A landscape with many valleys, sampled at points; each row gives a point and its height.
A ball rolls from a point to the lowest of its 2 nearest points, and stops where none of them is lower. Distance is the straight distance between rows; heights are no part of it.
K_405 height 306: [ 14 -14   3 -15   2  11   4   8  22   6  20 -33   3  10  -1  -4  -7  12
 -10  -7   8]
K_636 height 333: [-15  11   8  13 -27  -6  -3 -29  -7  23  -2   8   1   2   6   5  -7   8
 -15  17  14]
K_134 height 462: [ 11  11  -9  -6   7 -30  10  39  -3  -1   1   6 -20  12 -13 -37  10   7
  11  34   0]
K_558 height 441: [ -9  22 -13  13 -18  12   0  -6  -3  -8 -12   4   6 -19   6  10 -22   2
  -1  -4  -6]
K_170 height 450: [-14 -21 -12  15  28 -14  -2 -17  12 -13   6  -3  -7  17 -22   7 -11   8
  -2  -8  -1]
K_335 height 241: [  9 -16 -13  10  -6   8  -4  -4   1  -7  -4  -4 -13  -1  15  -8 -12  28
  19   0   3]
K_449 height 403: [ -9  -8 -19   8  10   7  -2  -2  -3 -15  -2  11 -15  -4   4  -5 -17   5
  36 -19 -13]
K_977 height 682: [ -3 -12   6  -8   2  44  -6  -8   6  -3 -15   2 -24   1  -5   4   4   7
   8   5   7]
K_834 height 356: [ 13 -23   4   0  17   3   5  -3  19  -4  20 -19  10  12   8  11  -9  11
 -34  -8   3]
K_721 height 582: [  3  -4  17 -17   4  23   7  16  -4  20  -2 -13 -18 -10 -22 -18   9  -7
  -6  -1  14]
K_309 height 358: [ 11  15  -6  -4   9  19 -13   5   3   0   7  -8   1 -11  11  15  -7  -2
  22 -21  -3]
K_417 height 359: [ -5  -7  -2  11   3 -23  11  -1  19   0   1  -7   6  19   7 -12  -7  13
 -16  13   7]
K_257 height 503: [  3 -23  -5   9  -6 -10   2  -8  -8  -9  -1   6   7   6   3   6  12   3
   9  -4 -16]
K_506 height 382: [ -7 -11   9   3 -34  -8   9  -7 -25  15  -6   2  -9 -10 -21 -13   6  -4
  -8  32   7]
K_683 height 626: [  5  -7  12 -15  14  32  -4  12 -14   9  -8  -9 -15   0 -23   1  15  -5
  11  -8   4]
K_606 height 463: [  3   6 -24 -11   9  14  -9  19   9 -16  -4  -1 -13 -11  -2 -11  -8   3
  30 -13 -15]
K_691 height 160: [  2  16  11   2  10 -13   0  -7   4  16  24  -1   3   1   2   7 -11 -24
 -10 -13   0]
K_618 height 304: [ 11 -10 -13  17 -16   0   3  -3   5   5  18 -10 -15 -14   9 -11  -6  11
  24  -9  -9]
K_875 height 506: [ -5  17  26 -15   2   4   8   1   0   5  -6   0   0  -9  -9  -5   9 -15
 -30   7  15]
K_152 height 303: [ -6  18   2   1 -27 -18   5  -9  -5  18  -3  -8   4  -5  14 -15 -12  -1
 -10  23   8]
K_578 height 385: [  1 -17   1  12  30   7  -6 -15  17  -9  15  -2   3  11   7  16 -11   3
 -21 -12  -5]
K_874 height 386: [ -7  -6 -13  10 -10   9  -2 -11  -6 -31 -25  24  14  12  15  25  12   7
   0   4 -22]
K_342 height 409: [  4   3 -14   9 -14  10  -6   7  -6   0  -4  -2   8  -4  12  13 -13   7
  16 -19  -8]
K_237 height 559: [ 19  -1  -6   2 -25 -26   0  37 -15  14   7 -17   0  -4  14 -19 -11  11
  16  11   4]
K_380 height 366: [-12  -4   8  -7   5   6   6   5   9  -4   0  -3  19   3 -15  11   7 -12
 -17  -4  -8]
K_585 height 603: [ 15  15 -15 -22   7 -21   7  33   8  10   4  -9 -11 -11 -20 -14  -6  -1
  24  -6   1]
K_109 height 350: [  2 -14   1   5  -1  23  -3  -7 -11 -21 -15  13  11  -1  24  10   4   4
 -13  -5 -12]
K_93 height 540: [ -8   1  19  -9   5  24   4 -13   3  15   2 -15 -15  -8 -12  -4   3  -7
 -22   7  14]
K_250 height 660: [  9 -23 -17   4   4 -31   6  14  -9 -12  12  19   0  11  -7 -19  21  -5
  16   5 -26]
K_154 height 392: [ 0 35  7 -4 -9 -6 -8  2 20 13 -9 -9 13 13  3 16 -7 12  0  1 25]
K_38 height 362: [ -6  30   6  -4  11 -14   2  -3  29   2   7  -8  12   6   2   0  -7   3
 -14   0  17]
K_190 height 250: [  2   1   9   0  12 -19  -2   9 -10   9  12  19   1   5   3   2   9 -25
 -11 -18  -1]
K_584 height 314: [-10 -27  -9  -4  10  21  -4   0 -21 -18 -16   1  20  16  10  19   6   1
 -27  -2 -18]
K_80 height 434: [-18   6  -3  18  19  -2  -8 -22  10  -5  18  -2 -13   1 -17   2 -13  -3
   4 -10  -2]
K_674 height 419: [-17 -10 -19   0  -5   5  -2   1 -21 -31 -30  14  17   7  -2   9  20   4
  18   1 -21]
K_153 height 416: [  4  22   2   4  -9 -25 -14   4  14  21   3 -20  15  -1  -4  18 -17   3
   9  -4  16]
K_339 height 542: [ 10   0  -3  -1   9  -8  -2   1   8  12   8   1 -10   4  23 -12  -7  11
  -6  -8   8]
K_213 height 421: [-20 -12  -5  23  21   1  -9 -17   1 -16   0   4  11  21  -9  15  -9  -4
 -19 -11  -2]
K_489 height 474: [-16  -2   2 -10  12  34 -10  -6 -24 -22 -29  14   6  10  -2  28   6  -2
  -5  -8  -3]
K_840 height 320: [-10 -16  12  -4  -6  -1   1  -3 -14 -14 -13   9  22  11 -18  18  22 -16
 -11   3 -13]
K_762 height 500: [  8  23  27   2 -12   7  -8 -11   3  15   2   5   8 -10  29   9   6  -3
  -7   5  12]
K_992 height 294: [ 10 -30  -1   1   2  20 -10   6  -8  -2  -3  -8   5   3  22   9  -3  17
 -11  -8  -8]
K_268 height 422: [  0  -3  13  -2 -20 -19  12   5  -9  16  11  -7 -14  -8 -15 -29   5  -6
  -4  17   7]
K_717 height 354: [-23  -4  14   6 -31   2   0 -24 -19  17 -10   6  -8  -7 -17   8   2  -1
 -16  20  12]
K_22 height 644: [ -2  -9 -20   8   3 -33  -8  18  -9  -7  -1   9  -3  11 -10  -9  12  -9
  22   3  -4]
K_738 height 534: [-13 -10 -15  -2  27  38 -19  -5 -22 -17 -29  -8   4  15  -5  26  -5  -3
   4 -16  16]
K_89 height 698: [-10   8   5   4   0  32  -4 -20  23  -2  -7  -6 -28  -6   2 -14  -3  17
  15   2   4]
K_497 height 420: [-11   7   6 -19  14  21  -7  13  -8 -15 -17  12  13   2  -7  16  15 -11
 -13   2 -10]
K_603 height 336: [ -6  17   2  -3  -2 -32  15  -8  17   2   3   0   3   1  -6  -5 -11   1
  -9  15  12]
K_521 height 709: [-15  14  12   3  14  18   8 -23  32 -12   1  11 -17  -9   0  -8   1   6
   3   6   1]
K_284 height 521: [  7  24   6  -4  -1   7 -14   3  14   4  -8   5  -3   1  29   0   0  10
  -5  -5   9]
K_596 height 402: [-12  12   3  19  -5  -3   0 -29  14  -1  16 -13   8 -12 -13  16 -16  -5
   2  -6  -7]
K_486 height 539: [  9  -9  -6   5 -25 -26   3  19 -23  13   1  -7   3   3   0  -2 -10  -4
  11   3  -1]
K_156 height 623: [  3  -1 -13  -1  11 -23   7  21  12   3   5   2  -9   0 -18 -16  -5  -3
  21   6  -4]
K_885 height 346: [ 14  -6  -1   1 -11   3   9 -10  16   4  18 -13  -7 -28  -6 -12  -5  -5
  21  -4 -21]
K_456 height 256: [  2  22  -3  -7 -21 -13  18 -22  -4  24  23 -11  17 -22  16 -27 -14  -2
 -10  22   9]
K_233 height 332: [ -1 -19 -26   5  18  12  -4  -2  -7 -17  -9 -11 -14   9  10 -10  -8  14
  19 -21  -1]
K_390 height 378: [  2 -13  -3  17  -9   3  11 -28  15  -5  21 -12   3 -19  -9   0 -11  -2
   5  -2 -19]
K_658 height 327: [ -4  -2  12  -3  -3  -6  -4  19 -32   4  -6  22   9   3   3   1  17 -16
 -14  -4  -2]
K_615 height 573: [ 16   6  -8 -11   1  -3   1  32  -1  -2   0 -13  -2  -7 -30  -3   7  -4
  38 -13  -5]
K_383 height 461: [-12  43  -2  -4 -22   5   3  -8   2   3 -15   9   6 -14   6   8 -14  -1
 -14   7  -1]
K_754 height 268: [  8  24   1   3  23   1 -12   4   7   4  24   7 -16  -5   7  10 -11 -12
   7 -22   3]
K_200 height 523: [  4   7 -18  -8   3  10  -6  24 -11 -17 -16  -5   1  -6  -7   6  10  -6
  32 -11  -6]
K_628 height 211: [ 27 -13   2  -6   3  26   1   8   7   2  10 -19   3  -2  22  -5  -9  20
 -12 -11  -4]
K_950 height 724: [-22   3   2   6  -1  11   0 -23   0  -5  -5  26 -12  -1   3 -14  -1   4
 -21   8   7]
K_420 height 436: [ 12  25   2   7 -18 -34  -3  14   5  19  12 -15  11  -8  14  -2  -5  -5
  10   6  13]
K_361 height 661: [  6 -26   4 -10   6  42  -7   1 -19  -6 -16  -6 -14  -5  -8  15  12   3
  13 -12  -5]
K_468 height 479: [ -7  29  14 -11 -11   7   9  -3   0   6 -13   2  13 -14   2  14  -6  -4
 -34  12  19]
K_846 height 379: [  4  -8   8  -8   5 -30  18   4  25  -3   1  11  -4  19   0 -20  13   9
 -20  23   7]
K_891 height 522: [  6  -7  -2   3 -15 -21   0  12 -16   2   4   3  16  -3  -4  16  10 -14
  15  -1  -4]
K_113 height 471: [ -5 -29 -16   2   4  -8  -8   0 -30 -13  -9  19  15   7  -3   1  21  -8
  15  -4 -21]
K_745 height 423: [  5  -3   7  -6   1  -6  14  -2   6  10  19   1 -16  -7  -7 -20   9  -4
   3   7   3]
K_37 height 372: [ 20 -15   7 -17  11   1   1  11  10  13  12 -12  -6  -1  -8   1   4  -6
   4  -8   3]
K_671 height 244: [-10 -18   2  -2   6   5  -4   5 -32  -8 -17  20  17  12   5  13  12 -11
 -25  -2  -5]
K_140 height 459: [ 27  14  12  -6 -10 -25   6   4   4  20  16  -4  12  -5  18 -14  15  -8
   6   7  13]
K_657 height 716: [-16  -2   9  11   7  12  -2 -30  15  -9 -10  26 -17   4   8   6   5   1
   2   1   3]
K_772 height 410: [  3  -7   6  -5   9 -31  16  14   5  -4   7  10  -9  12 -17 -36  11   3
  -6  34   1]
K_110 height 482: [ 21  19  21  -5  -1 -14  -3   2  10   8   7   3  19  10  20   8  13  -4
 -10   0   9]

For each start below, name the point where the ball stops.
K_762 -> K_603
K_521 -> K_691
K_93 -> K_691
K_268 -> K_456
K_22 -> K_335
K_738 -> K_671
K_237 -> K_603
K_80 -> K_335

Call two points neighbours if one is among the 2 nearest of the other. Go from one point of each pair to the other, from neighbour to neighbour, staying as low as possible. Name the highest point that can't be avoided.
K_456 / K_671 -> K_745
K_335 / K_628 -> K_170
K_691 / K_628 -> K_109
K_691 / K_671 -> K_658
